Points on a hilly landscape, in no order, each with its height.
From any point a climber steps to the highest of the 2 points nearest to it. It stops when none of these is higher. Distance is the straight distance between rows; heights are no part of it.
J_389: [142  85 131 156 105 117 100 134 151 174 144 150  99 117 113  80  99 151
 115 148 160 142 120 138 111  90  67 168 163 140 129 112 179  89 135 157
 136 110  99 124 127 135 111 133  90 103 148 113 144]  height 443
J_993: [150 147 168 159 104 141 118 162 140  79  97 125 106  80 170 151 112 140
  98 153  89 139 104 117  84 131 159 119 102 129 134 129 142 116 110 135
  98 122 117 137 122 137 132 161 129 160 107 145 142]  height 279
J_361: [124 136 171 158 129 133 129 111 130  68 139 150 154  81 161 150 119 117
  97 166 104 140 131  93  96 139 128 103 123 155 126 120 159 126 117 143
 122 156 141 146 123 127 141 161 122 133 109 139 140]  height 247
J_266: [110 122 129  64 123 107 148 142 133 145 170 135 140 108  71 114 155 192
  83  60 158 130 132  94 142 106 132  96 191 151  92 150 101 152 158 171
 120  87 153  99 140  90 103 119 146  92  70 123 118]  height 306
J_994: [149 154 119 105 137 107 156 103  49 179 106 120 169 144 100 115 176 113
 112  76 108 127 129  90 176 141 155  99 125 112 172 177  83 184 138 165
 116  77 171 115 162  84 168 134 188 160  90 140 115]  height 328
J_62: [105  59 101 144 115 135 100 115 123 119 144 120 156 184 138 123 101  82
 128 174 128  93 135 166 132 129 127 114 106 132 146  70 127 129 162  78
 179 182  99  89 150 178 150  94  75  92 163 126 106]  height 689
J_427: [200 130 109 126 165  98 168 112  48 196  88 114 148 190 140  99 125 115
 171 102 118 126 134 150 129 108 105 125  77  86 178 164 110 118 117  93
 106  76 147 108 136 130 171 132 141 153 176 121 124]  height 256
J_920: [ 40 160 165 128 131 153 126 104 176  64 163 131 127  87 156 202 122  96
 160 174  90 110 139  96 130 148 181 105 131 138 113 109 150 181 110 135
 130 193 157 150  82 127 135 143 128 127 138 137 129]  height 325
J_775: [ 60  92  83 110 125 130  53  85 149 160 182 152 144 188 140 138  74 129
 163 192 169 156 137 169 161 137 126 136 109 106 129 119 117 105 106 106
 152 138  88 124 113 194 136  58  84  80 140  63 130]  height 534
J_859: [159 159 154 185 156 139 143  88  80  56  72 127 173 117 173 185 115 105
 115 140 105  94 136 129  78 132 148 125  59  97 130 134 137 109  91 104
 117 158 101 179 128 141 151 110 141 171 129 130 141]  height 344
J_442: [ 60 159 161 122 144 109 150 161 165  95 175  98 118 123 143 167 183 121
 120 115 149 121 163 119 123 181 145  84  98 145 112  90 126 185 153 121
 165 194 183 145  94 127 120 150 163 115 116 127 122]  height 399
J_756: [145 119 152 153  85 172  88 125 178  81 109 142 103  88 153 112 117 133
 125 184 120 146 127 122 112 145 116 149 133 127 142 122 158 122 120 137
 107 132 122 123  76 127 116 155  58 117 145 146 158]  height 112
J_704: [166 182 133 127 163 119 161 168 139 103  92  93  91 111 143 129 184 148
 130  65 108 136  98 135 144 160 143 104 101 132 114  93  86 132 146  97
 114 145 158 118 129 112 151 148 161 156 109 160 108]  height 176
J_207: [ 87 150 151  82 126 175  98  76 132 112 150 165 154 152  97  89 134 151
 155 132 120 144 145  83 164 134 115 160 184 118 124 152  95 141 143 118
 141 130 141 105 119  92  88 126 157  97 105 118 121]  height 380
J_255: [129 139 142 102 154 156 109  62  79 123 149 151 189 127  63 102 119 145
 103 102 145 172 173  93 171 119 128 154 186 120 136 175 124 112  97 139
 157  95 118 101 121 132 124 134 129  81 122 102 140]  height 467
J_577: [127 102  94 195 140 126 170 139  86 141 113 115 118 169 123 150  87  79
 138 158 123  78 111 160  76  85 167 125  90 114  97 151 133  95 133  89
 106 165  85 182 165 145 117  95 136 156 136 118 116]  height 219
J_467: [137 109 138 121 133 132 143 103 170 102 138 109 135  61  90  96 189 159
  20 114 156 142 148 103 113 144 133 130 195 158 123 120 169 104 118 165
 156 130 123 107 124 134 118 177 116  90 135 184 134]  height 104
J_532: [141 169 150  79 142 144 136 160 131  80  87 110 112  63 174 175 144 153
 106  73  71 116  86  98 111 144 190  96 118 143 111 140  76 157 107 152
 112  95 122 141 124 117 118 160 153 181  71 138 101]  height 438
J_229: [175 135 135 140 125 125 136 159 162 101  81 108  85  74 138  99 177 165
  77 110 124 140  95 153 115 144 136 111 123 158 135  98 143  92 142 140
 132 129 144 109 142 126 131 167 114 123 122 154 124]  height 243
J_444: [139 128 149 100 108 151 127 101 164 101  81 133 105  53  84 106 166 174
  43 115 124 132 119  96 128 142 151 100 186 160 108 148 156 123 120 172
 141 105 128 110 124 102  98 175 116 105 108 169 120]  height 77
J_491: [141 139 101 173 140 116 162 146  76 154 115 125 143 161 124 187 103  87
 179 127 158  85 133 143  94 109 134 141  87  75 109 161 134 111 124  87
  88 153  89 196 153 127 115  62 165 161 157 104 121]  height 239
J_898: [170 129 162 182 115 148  97 110 127  93  89 150 106  82 138  94 124 130
  94 156 124 129 127 129  99 128  93 135 131 146 147 108 161  96 114 133
 146  93 108 117 123 129 130 167  78 112 162 138 134]  height 86
J_249: [132 119 146 147 120 187  79  90 163  67  94 158 109 113 140 129 120 120
 167 161 129 135 129 101 140 143  93 172 122 115 144 111 126 134 102  97
 112 116 109 117  52 138  86 132  60 110 144 119 144]  height 135
J_265: [ 87  39 106 136 108 149  66  83 198 104 140 133 154 157 159 103 106 125
 138 196 158 126 142 150 153 144 112 160 136 117 142  68 141 122 129 136
 175 147  72  96 126 188 128 116  20 100 165 130 159]  height 597
J_194: [151 119 105  82 132 118  99 107 173 161 147 165  82 136  97  44 123 178
 142  95 160 139 109 139 164 115  81 172 181 134 115 151 128  97 118 125
 136  84 131  87 130 121  95 152 112  89 124 124 113]  height 338
J_519: [135 128 116 142 126  83 139 177 106 166 147 109 108 174 137 103 123  96
 130 108 132 113 119 172 105 104 104 115 105 145 124 114 124 104 147  87
 126 144 147  99 152 135 154 106 134 121 133 130 105]  height 571
J_792: [ 46 156 163  96 130 142 138 143 188  59 159 121 106 100 151 150 161 137
 115 115 125 128 142 101 112 185 165 111 152 161 104 103 121 171 166 149
 138 182 181 128  75 112 108 156 163 111 106 143 143]  height 452
J_876: [175 146 112 125 147 116 169  91  60 155  63 106 178 132 132 141 161 133
 152  84 107  98 109  95 165 138 160 140  97  95 166 192  80 202 119 148
 103 102 136 138 150  98 158 123 187 193 103 133 121]  height 305
J_611: [ 98  26  63 157 108 145 101 129 142 151 148 121 118 206 133 106  85 100
 120 231 152 104 132 158 115  92 124 144 125 143 142  98 138 103 145 148
 122 160  70 159 135 174 100  92  76 110 149 104 125]  height 559
J_596: [ 72 108 146 107 124 101 106 151 173 171 196 164 107 118 112 121  62 172
 144 134 125 155 117 101 127  87 122 143 189 148 101 159 162 121 123 180
 114 122 131 151 115 108 105 111 171 102  79 106 156]  height 506
J_138: [135 146 112 107 169 125 106  89 136 128 179 117 154 147  98  61 151 109
 135 104 155 168 153 146 174 165 118 140 158 115 134 123 116 108 119  81
 201 103 135  63 113 153 132 145 104  69 144 133 128]  height 246
J_226: [203 159 108 102 128  95 156 132  84 208 117 116 121 160 145 109 155 135
 146  75 120 141 113 154 152  91 110 108 101 117 149 159 108 130 139  95
 103  77 164 101 151 105 179 129 147 171 155 117 104]  height 242
J_490: [150 148 162 101 142 140 130  63 112 103  50 131 148  70  82 111 166 145
  55  83 119 126 141  86 146 145 164  89 174 164 129 148 116 115 111 157
 137 108 152 108 160  93 115 172 139 118  79 163 109]  height 53
J_588: [156 145 125 102  78 150 109 152 169 118  79 142  64  48 122 117 140 177
 122 121  91 139  75 106 137 141 129 136 138 144 118 141 118 129 115 133
 110  91 149 113 105  96  83 160 117 139 103 132 123]  height 223
J_595: [147 114 117 171 144 115 132 112  57 126 129 125 167 190 122 133 104  89
 165 135 120 111 133 152 121 120  92 118  89 100 165 110 114 105 124  70
 144 118 123 114 126 167 162  89 116 101 167  96 104]  height 696
J_30: [163 179 159 139 173 127 157  99  82  80  85  92 179 114 186 181 122 118
 123 103  97 108 133 115 116 151 174 126  62  82 127 151 108 138  89 109
 143 156 113 176 135 122 176 147 179 191 120 146 132]  height 369
J_889: [177 178 154 113 151 140 148 114 102  83  57 102 148  94 171 170 146 132
 117  91  83 116  95 102 140 154 184 130 102 106 126 160  68 155 103 128
 128 116 119 153 138 108 151 159 171 181  91 149 122]  height 397
J_327: [121  73 122 160  84 120 121 181 166 150 132 122  85  87 124 154  93 132
 119 178  82 149 116 102  88 112 134 146 127 139 123 122 169 126 124 185
  73 132 133 178 135 116  83 139 116 169 125 135 168]  height 528
J_435: [115  98  83 125  84 122 110 169 170 158 140 120  63 147 136 101 115 106
 163 142 144 124  98 178 118 111  87 172 117 133 102 138 122 112 136  98
  93 158 132 109 138 126  76 122 117 163 130 124  95]  height 313
J_405: [154  86 142 205 119 155 125 122 117 101 114 147 136 145 142 123  94 101
  97 203 119 106 139 130  93 105 102 126 112 146 153  85 168  92 134 154
 110 142  87 144 123 153 133 113  82 112 155 138 141]  height 54
J_516: [129  87  95 151  81 112 148 188 138 165 120 119  81  73 135 165  87 142
 134 119  90 142  92 105  82 103 153 110 106 146  88 134 153 113 106 177
  96 112 121 150 162 127  70 132 115 233 112 115 159]  height 657
J_737: [205 160 114 143 162 124 148 150 114 115  56 111  75 103 148  85 171 142
 114 107 111 129  78 179 135 134 140 111  96 149 147  70 106  90 137 107
 154 104 138  94 141 132 150 150 109 142 159 168 113]  height 217
J_31: [138  91 100 181 141 126 111 115  98 116 110 103 142 186 123 120 108  55
 152 146 108  86 124 167 115 137 115 123  81 119 158  77  96 120 143  47
 177 138 114  73 145 177 160 121  83  98 177 129 108]  height 773
J_525: [111 169 138  74 147  83 173 182  99 176 168 108 103 133 139 161 170 146
 112  40 141 117 134 109 133  91 137  52 101 140 104 141  96 203 152 146
 134  90 173 143 127 104 153 115 173 146 103 116 120]  height 378
J_314: [169 143 135 157 150 105 154 149 120 126 135 107 142 125 123  62 181 151
  47  87 170 121 154 149 117 132 117 103 127 179 138  86 151  88 156 128
 181 122 131  74 154 127 158 149 120  86 162 164 126]  height 179
J_21: [ 79 180 165 122 133 140 147 154 173  77 119 121 102  88 161 200 119  98
 148 140  89 113 119 137  99 156 200 134 122 131 101 119 124 172 118 101
 114 176 143 151 101 132 109 147 157 145 132 136 132]  height 289
J_71: [120 154 110  93 133 149 118  65  59 163 149 149 183 174  75 101 104 138
 134 102 144 198 170 120 166 108 116 143 178 113 144 176 100 125 112 153
 146  72 120 108 101 116 145 124 180 100 106  99 134]  height 433
J_23: [184 160 101 103 134  90 146 148 118 184 123 139 100 140 118  78 146 147
 128  68 138 142 110 161 148 109  93 112 127 152 128 131 122 113 136 108
 130  77 169  84 143 106 156 132 117 127 144 125  99]  height 224
J_371: [101  67 156 105  82 117 143 197 204 127 173 106 104 110 133 152 138 157
  83 153 152 136 149 151  85 176 126 148 138 154 110  73 140 131 159 218
  96 147 176 177 126 130 109 145 122 134 124 168 176]  height 371
J_56: [170 111 151 167 152 114 101  87  92 120 107 140 153 131 109  80 126 111
 138 122 160 127 151 148 138 121  76 129 141 138 155 110 124 112 119 102
 184  50 106 114 124 151 125 149  85  90 197 108 133]  height 590
J_344: [192 122 155 147 109 127 137 133 106  98  62 123 123  60 162 169 106 171
 104 119 101 123  99 102 101 100 155 123  81 127 130 157 142 109  91 158
 101  79 104 161 151 108 115 143 122 177  89 125 143]  height 440
J_638: [116 115 105  92 146 127  85  99 186 120 181 140 124 155 132  60 135 144
 154 120 165 149 135 170 156 156  97 167 151 117 128 119 127 113 117  86
 176 121 110  69 110 159 120 139  88  63 132 119 133]  height 270
J_222: [161 108 102 141 101 129 159 189 131 129  95 122 101  68 172 181  96 169
  88  90  81 126  61 134  65  90 188 108 114 114 101 118 136  96  97 166
 124  92 114 156 183 145 100 111 110 235  99  98 159]  height 551
J_6: [ 70 191 150  79 120 143 134  91  73 130 168 129 175 175  88 157 160  72
 151 122  96 159 187  95 168 134 144  99 144  96 129 158 123 175 119 154
 174 136 145 123 109 105 168 116 208 107 117 119 140]  height 490
J_359: [158 127  93 123  80 135 116 182 169 128 102 127  51  85 140 119 123 147
 143 132 119 129  75 145 120 121 122 158 123 125  88 114 126 106 111 103
  88 129 144 105 132 110  73 138 114 173 110 127 116]  height 267
J_900: [ 69 175 136  83 143 166 122  71  95 110 203 128 179 178  71 148 140  93
 159 148  97 186 173 124 193 165 130 106 144  78 121 167 137 162 137 118
 205 140 132 113  83 142 172  88 153 103 132 116 128]  height 456
J_466: [ 76  77 104 187 125 154 108 142 153 110 137 114 127 149 143 177 108  89
 143 226 136 107 133 131 106  98 150 118 117 124 129 105 185 122 124 145
  72 181  88 217 106 120  94  93  91 148 145 106 142]  height 140
J_508: [131 165 137 113 126 103 151  96  37 166 142 117 179 165 135 157 135  80
 172 123 110 142 174 118 148 125 131  98  84  80 163 179 125 169  88 120
 120 116 145 156 120 122 194 112 202 127 147 112 138]  height 546
J_550: [159 119 143 156 137 139 142 132 151 105 150 114 150 104 131  80 171 137
  60 132 136 111 148 155  91 137 114 126 148 170 137  58 160  89 151 149
 196 118 120  80 140 150 156 166  91  89 153 175 145]  height 157
J_700: [102  74  66 204 136 158 151 126  82 121 124 115 136 183 113 169 113  67
 118 172 126  65 115 155  86 102 161 123  83 116 123 125 136 115 148  88
 118 186  66 182 138 171 130  78  98 117 161 124 108]  height 203
J_897: [ 52 162 158 118 140 115 141 134 181  88 176 114 126 123 142 180 153  74
 153 155 110 121 142 132 135 162 149 105 111 136 121 100 158 165 137 107
 155 216 159 137 104 139 151 123 147 109 130 130 118]  height 361
J_618: [ 75 131 171 160 119 153  99 107 174  58 165 148 142  88 155 163 112 118
 121 195 108 134 149 108 131 161 154 108 137 134 118 102 172 138 121 148
 107 180 138 153  79 131 149 134  93 129 130 142 149]  height 285
J_380: [108 125 136  51 131 134 133 113 119 150  80 136 166  92  80 133 171 167
  92  71 106  96 124  88 139 128 151  94 196 167 120 159  67 140 160 185
 127  86 146  85 173  66  84 120 127 126  55 154  94]  height 236
J_40: [162 166 107  84 125 124 138  74  46 191 138 141 163 160  88  86 141 120
 115  85 140 175 168 122 180 122 126 127 169 103 171 175  99 141 126 128
 143  58 157  91 129 109 167 137 171 120 119 114 130]  height 410
J_657: [113 131  81 123 105  82 147 212 126 178 135  97  68 188 136 124 142 124
 136  99 151 105 116 189 120  95 105 117  90 147  85 109 114 100 147  95
 109 147 159  88 133 132 127 108 137 164 134 126  91]  height 522
J_381: [ 69  46 106 144 127 163  86  97 155 111 161 131 194 161 145 145  86 140
 136 213 159 139 145 133 165 128 113 112 121 122 142  72 160 110 133 168
 166 179  61 128 135 188 153  64  30 102 174 115 142]  height 527
J_862: [128  50  90 166 104 128  78 138 140 152 123 132  98 167 127  91  91 112
 146 194 146 126 133 153  99  88  81 157 134 143 128 114 146 103 132 142
 123 119  80 130 136 158  81 111  54 108 150 104 137]  height 505
J_978: [185 158 116 133 153 146 163  96  53 135  77 128 175 154 130 115 151 125
 175 113 120 129 137 110 170 151 109 154 102  89 174 168 105 172 117 102
 104 107 142 130 117 102 144 143 171 162 140 114 117]  height 286
J_585: [ 74 112 132  89 111 125  98 134 224 151 190 158  96 150 114  77 121 206
 132 108 155 134 102 122 137 127 110 187 191 133  90 147 147 113 135 168
 122 138 150 116 122 135 108 137 138  76  91 139 152]  height 435
J_680: [115 140 152 100  95 176  88 107 164  84  90 157 100  95 131 117 113 171
 136 140  77 131  88  69 125 140 137 149 162 145 115 144 111 138 131 131
 103 121 147 126  81  80  64 159 127 117  90 144 136]  height 188
J_736: [ 81  76 162 114  96 143 104 136 224 102 168 137 114 115 159 121 115 146
 113 175 136 145 126 133 116 159 131 165 166 128 126  95 180 137 145 175
 115 173 157 146 103 147 126 139  89 114 108 156 171]  height 575
J_812: [148 114 109 100 125 112  79 131 187 138 127 145  85 139 120  48 117 144
 145 121 166 117 113 188 155 133  70 174 162 132 118 110 123 107 122 107
 154 104 120  84 133 140  94 167  75  91 158 135 123]  height 301
J_109: [127  96 114 114  94  97 144 185 190 141 163 130  93 110 130  92 163 195
  88  99 179 133 125 142 113 135  94 141 146 162 113 110 149 118 168 169
 120 133 163 104 131 121 119 144 120 108 110 132 137]  height 337
J_286: [161 140 139 115 123 119 150 172 136 101  79 121 113  52 179 181 109 173
  98  85  83 132  64 108  89 108 176  99 100 123 112 139 113 128  92 165
 118  91 114 158 160 138 121 141 139 203  78 125 122]  height 489
J_942: [128 150  84 135 135 100 157 161  97 201 114 113 109 167 118 174 108  89
 194 120 146 101 149 155 121 102 130 150 108  66 102 194 116 139 112  76
  84 138  98 155 142 114 132  85 172 164 164 103 101]  height 255
J_771: [152 122 136 139 125 105 135 128  69 163 118 160 132 144 122 131  99 130
 177 107 152 135 134 105 130  91  84 162 113 119 149 174 148 125  99 130
  91  91 124 158 128 105 124  90 161 146  99  76 118]  height 326
J_554: [156 115 167 141 107 103 132 108 117 116  99 155 128  56 133 149 118 157
  91 115 104 128 101  82 104 119 120 113 119 160 147 159 151 124 114 175
 106  91 125 165 147  96 117 163 127 139  71 119 136]  height 394
J_712: [134 161 149 128 148 138 140 106 126  93 147 125 151 115 102  87 176 122
  90  89 146 166 157  99 166 172 120  93 150 139 126 122 126 116 142  99
 160 147 166  82 124 124 135 148 133 101 107 150 114]  height 191
J_671: [ 90 128 141 117 132 121  91 110 135 149 186 179 140 139 113 108  81 163
 149 153 139 163 138 100 140  89 114 150 174 122 124 149 139 113 110 144
 131 127 117 149 103 127 122 111 149  86  92  82 148]  height 557
J_878: [120 149 141  79 116 126 113 113 124 150 161 154 129 134  84  85 132 163
 123  83 139 152 134 103 165 119 120 126 171 134 116 148 104 138 134 137
 140 105 154 100 125  99 118 120 173 105 101 122 113]  height 343
J_928: [178 157 131 120 110 183 108  96 101  88  30 150 119  90 106 136 154 165
 142 124 103 106  98  75 146 136 137 161 133 137 147 150 100 139 108 143
  89  83 125 132  99  80  86 149 130 145 111 130 114]  height 178
J_465: [159 176 134 108 162 133 146 129 128 102 104 114 115 115 103  91 205 148
 104  74 141 151 146 102 172 172 153  85 116 149 122 108  94 135 155 110
 146 141 188 103 131 107 121 142 149 120 101 161 106]  height 164
J_240: [204 137 110 159 170 116 180 115  58 155  75 117 176 161 144 134 132 116
 172 106 137 108 128 145 125 128 102 159  69  73 158 156 114 127 118  88
 104 104 115 156 133 128 154 104 160 173 157 120 132]  height 269
J_742: [155 108 146 186 125 137 108 120 121 119 127 135 127 128 145 106 116 103
 127 165 128 111 130 157  98 125  92 127 116 136 156  97 130 108 129 105
 137 141 110 105 128 143 137 132  82 114 155 122 128]  height 68
J_55: [ 94  22  51 127  94 142 109 134 133 138 150 110 118 209 127 105 103  68
 105 187 128  81 130 165 126 118 150 129 105 160 149  96 118 131 167 107
 146 184  79 116 150 182 124 114 104  98 152 111 102]  height 619
J_423: [144 118 164 173 120  93 142 135 108 147 132 162 122  92 128 134  85 132
 131 128 130 125 118 100 119  85 105 128 107 147 139 146 156 114 111 143
  95 112 124 168 154  91 125 122 142 148  95 107 144]  height 354
J_979: [157 142 150 135 156 132 120  64  87 120 128 146 156 102  79  70 149 135
  98 106 153 154 164 116 168 130 101 128 177 131 154 158 136 117 116 109
 163  74 120 115 128 133 116 166 111  88 159 123 131]  height 521
J_572: [115 129 139 123 121 121 131 156 188  99 139 114 104  96 146  89 162 173
  77 122 162 131 135 129 119 179 126 129 138 164 120  90 148 116 156 141
 134 146 161 105 114 128 126 165 119 107 108 172 149]  height 288
J_357: [113 134 158 129  89 167 103 138 149  89 113 145  94  85 144 167  83 153
 157 144  94 118 116  74 116 120 144 165 133 127 118 141 127 158 117 140
  92 127 124 171  74  95  70 127 135 136 102 128 146]  height 162
J_695: [ 36  64  80  94 127 146  74 111 173 156 196 129 157 171 156 140  94 127
 144 208 164 149 130 161 169 149 144 133 135 119 135  88 163 117 129 142
 165 177  73 138 156 197 151  60  66  99 155  93 146]  height 491
J_428: [ 90 138 149 108 152  65 178 194 130 153 168 108 103  97 149 180 140 165
  94  56 151 122 139 115  98 124 137  58 100 169  94 113 125 188 174 176
 129 118 167 162 145 126 123 140 150 132 103 115 124]  height 413
J_376: [123 157 114 117 132 137 148  89  62 135 140 120 173 171 106 171 155  74
 188 147 102 145 169 117 162 161 108 122  97  57 153 170 131 186 124  82
 146 142 131 138  97 141 194 112 181 121 170 105 117]  height 580
J_647: [ 88 127 148 137 148  84 184 217 137 131 141  97  97 102 150 190 143 138
 107  75 133 115 102 140  85 127 135  99  82 154  97 106 121 157 157 145
 115 153 159 148 147 129 136 138 149 173 121 127 123]  height 459
J_886: [114  94 131 157 118 104 132 149 129 161 210 141 160 150 134 106  84 124
  87 173 144 145 145 141 110  82 108 119 165 146 152  96 185  75 130 166
 126 135  87 144 148 147 151 109 122  93 127 130 150]  height 726
J_441: [164 146 159 187 135 152 126 140  96  47  60 126 143 110 176 171 100 131
  92 166 100 120 109 129  60 123 167 132  79 115 134 124 152  78  92 123
  98 127  93 157 126 155 140 134 121 179 136 132 146]  height 315
J_174: [ 58  87  80 150 134 145  97 130 138 119 162 112 132 172 124 177  92  87
 159 223 166 104 119 140 139  97 149 101 115 122 146 102 165 127 134 114
  99 202  82 184 127 150 104  75  72 120 183  75 112]  height 161
J_504: [ 39 180 137  72 144 179 102  65 123 105 191 137 186 172  85 117 127 144
 158 142 106 172 161  94 164 143 142 141 182  91  99 157 107 137 132 129
 179 144 124 101 117 120 123  84 164 103 112 122 136]  height 419
J_76: [138 151 144 128 142 116 154 139 109 161 100 126 132 106 138 193 114 100
 187 104 109  90 125 104 125 128 144 165 100 100 101 174 103 175 103 111
 107 136 107 162 149 100 139 118 192 171 123 115 134]  height 290
J_815: [213 144 102 131 151 142 155 100  95 140  51 141 123 112 124 109 146 135
 174 106 117 135 101 125 160 142 112 162 110 112 157 148  96 145 124  92
  92  86 128 127 128  99 131 151 124 158 149 127 115]  height 266
J_493: [143 151 110  76 131  98 158 143  92 184 127 112 123 150 113 134 179 141
 121  39 112 119 129 110 165 109 142  74 130 136 122 163  80 183 157 153
 114  68 175 102 151  79 165 104 184 161  87 123 110]  height 352
J_697: [ 85 123 151  66 129 129 145 130 126 120 131 139 157  95 106 130 155 161
  89  62 114 113 129  70 130 137 139  70 162 171 103 146  95 165 155 180
 122 110 151 116 153  86  92 139 157 118  68 143 110]  height 268
J_846: [206 191 101 122 153 133 148 163 136 115  80 104  96 128 148 138 141 122
 165 100 101 130  87 169 144 161 151 142 100  93 103 116  84 126 125  67
 110 145 128 125 127 127 135 125 153 177 145 178 119]  height 201
J_503: [109  86  83 110  88  96 102 178 179 182 168 135  76 182 140  84 104 131
 145 137 165 136 123 196 115  95  83 157 144 142 105 135 136  82 137 130
 109 132 136  93 143 153 100 122 102 123 117 109 112]  height 348
J_781: [120 119 122 138 109  86 127 160  94 176 191 140 134 177 127  99  82 108
 115 135 136 146 129 176 102  89 102 105 128 140 137 119 150  85 132 133
 137 136 121 109 140 152 172 103 139  90 126 120 119]  height 632
J_764: [ 98 161 130 124 130  95 151 162 126 176 145 118 103 134 121 174 118  77
 198 121 114 102 138 121 116 104 133 139 114 106 118 169 125 160 115  96
 100 163 131 150 135 110 137 108 182 135 133  98 108]  height 272
J_751: [ 70 129  79 147 120 120 102 123 120 133 160 108 129 169 110 191 100  61
 173 183 155 100 129 148 111 114 154 110 116 112 134 122 135 136 128  76
 132 212  89 154 140 163 133  71 106 105 182 104  92]  height 180
J_114: [138  86  95 112  84  99 119 175 181 186 166 133  79 136 116  76 128 173
 117 115 181 132 124 164 115  94  70 162 163 158 112 118 162  75 146 171
 136 116 144  86 150 136 116 136  98 125 128 130 130]  height 387
J_449: [105 120 131 101  96 141  92 105 194 137 144 176  93 134 121  78 101 178
 156 136 127 143 100 117 134 119  82 178 170 118 109 144 124 125 117 130
 123 118 140 115  98 114  75 143 119 105  94 125 129]  height 382
J_905: [102 126 104 143 121  91 172 234 129 153 135  76  83 151 137 151 151 164
 111  93 165 103 110 176  78 108 121 103  93 156  93  86 121 138 182 127
 116 161 161 123 155 129 131 127 141 170 133 119 116]  height 512
J_813: [107  80 153 131 104 105 149 206 170 131 151 127 103  97 152 156 112 125
  89 154 109 122 121 128  69 128 131 125 119 159 110  86 152 121 150 199
  92 138 155 162 138 140 125 147 132 161 123 155 147]  height 437
J_47: [ 86  64 127 133 101 164  82 109 208 103 141 130 133 133 172 119 116 127
 121 201 146 146 138 149 135 159 117 167 158 125 129  80 162 128 136 147
 135 179 110 128 111 165 128 133  47 116 138 153 167]  height 685
J_893: [123 187 128 131 151 120 167 150 133 134  81  92 122 129 140 209 125  55
 156 127 121  94 108 159  91 134 186 131 102  73  78 126 112 125 134  69
 128 197 102 161 146 148 141 123 169 160 158 139 133]  height 235
J_358: [156 160 119 146 152 130 137 140 120 142 110 107 119 135 154 142 125  88
 168 131 120 114 115 155 120 142 122 144  98 110 126 131 100 131 119  44
 103 152 119 121 130 122 144 126 147 149 152 146 109]  height 221
J_88: [ 90 100 125 137 140 119  95 127 180 147 214 148 155 135 130 110  64 167
 117 178 154 162 136 133 135  99 115 146 171 125 142 118 175  94 119 177
 125 134  96 154 113 162 141  99 109  85 116 113 178]  height 627
J_833: [131 148 115 128 140 140 130  91 100 132 151 143 151 169 119 115 128  95
 180 138 120 150 156 132 169 157  91 138 120  87 143 146 105 161 114  72
 137 124 133 125  91 135 153 115 142 104 148 114 108]  height 626
J_865: [171 169  81 133 146 137 154 147 121 178  94  99 126 174 131 160 124  72
 195 122 122  97 124 167 128 155 127 150 106  53 113 148  94 143 129  36
  98 157 104 137 136 138 155 106 161 170 175 145 102]  height 238
J_10: [149 149 169 110 151 131 136  52  67 116  49 128 176  95  89 121 160 131
  75  98 114 103 143  89 167 144 156 110 152 146 164 180  84 145 124 185
 124  79 149 110 186  96 137 148 148 147  75 138  92]  height 38
J_237: [155  81 141 172 102 141 123 155 150 137 127 131 130 122 128 133  97 119
  74 222 105 131 148 121  83 113 130 145 130 147 148  65 178  88 151 196
 100 136 121 185 140 139 127 141  82 156 137 169 156]  height 34
J_480: [150 130 137 142 142  88 166 140  64 152 106 153 143 130 132 168 105 129
 186  90 142  91 136 100 121 105 134 164  86 111 142 176 119 149  97 155
  87 109 104 187 138  84 120  77 170 180  99  88 135]  height 308
J_670: [101 121 117 113 136 121  93 105 118 130 177 145 157 172 123 147  99 107
 179 176 157 157 137 146 151 127  88 127 125 105 140 121 122 127 114  84
 144 144 109 134 105 162 151  81 112  93 140  81 115]  height 574
J_601: [144 160 132 116 170 137 130 109 104 121 176  91 156 152  85  80 177 100
  99  60 155 193 175 113 184 159 137 105 149 111 147 120 132 108 127  87
 202 114 174  68 117 153 148 143 123  83 137 168 136]  height 220
J_139: [169  97 125 167 150  98 119  92  69 118  94 131 160 176 123 105 123  88
 166 123 145 108 140 149 122 113  80 131  96 118 173  90 111 111 126  80
 157  62 115  93 106 171 134 121 106  84 209  88 111]  height 643
J_602: [178 151 151 139 136 183 101  82 126  66  78 159 123  96 127 118 141 130
 131 150 116 134 133  93 144 153 117 144 128 134 136 135 112 134 104  93
 110  98 132 124  84 113  95 163 107 110 128 129 132]  height 155
J_180: [195 150 139 141 161 124 128 101 106 127  67 128 104  96 131  80 155 134
 129 101 113 137 102 145 143 131 109 130 113 138 149 114 113  99 125  97
 133  81 130 112 147 105 131 160 112 141 167 140 120]  height 241
J_210: [ 42 110 162 119 125 135 127 124 203  84 193 138 144 113 138 132 136 148
 114 137 132 130 152 110 124 173 150 126 171 146 108 100 159 145 142 179
 137 176 171 148 101 125 113 142 147  95 109 152 165]  height 524
J_608: [ 96 164 132 140 125 131 153 171 167 112 106 105 103  99 151 220 100  67
 155 157 116  99 113 151  96 129 210 140 129 102  80 135 140 151 124  88
 102 180 100 177 130 147  98 125 148 155 149 123 140]  height 261
J_112: [181 163 117 128 153  92 155 144 106 164 134 105 119 147 107  66 178 163
  91  60 169 139 131 167 145 113 114  70 110 162 135 100 121 108 167 117
 154  90 162  76 145 122 166 128 116 104 156 152 118]  height 204
J_459: [133 113 154 151 140 154 107  86 172  85 145 112 153  83 124  84 156 135
  69 131 146 130 158 132 132 147 121 145 175 158 134 112 164  98 125 135
 191 134  96  90 124 155 139 177  82  79 170 177 154]  height 133
J_827: [140 139 143  82 112 177 112  92 104 120  51 143 128  89  90 120 155 158
 128 112  86 106 107  80 147 124 134 119 165 159 130 163  67 153 136 159
 106  82 137 110 148  53  75 143 144 135  78 149 103]  height 205
J_338: [ 92 166 151 108 127 114 143  95  38 155 156 145 177 161 111 166 134  84
 152 115 108 134 166  88 156 111 144 102 124 113 159 175 105 187 104 174
 144 118 134 157 123  95 167 111 213 119 112 110 143]  height 518

For each start below, name the point where the climber stops.
J_898 | J_833
J_40 | J_31
J_266 | J_833
J_893 | J_47
J_618 | J_47
J_876 | J_886

Call two points neighbours if one is among the 2 nearest of the other. Go from one point of each pair to the other, from neighbour to neighbour, staying as high as possible. Name the lowest point that can't be avoided.
J_47, J_833 | J_695
J_47, J_114 | J_465
J_886, J_114 | J_994
J_833, J_516 | J_371
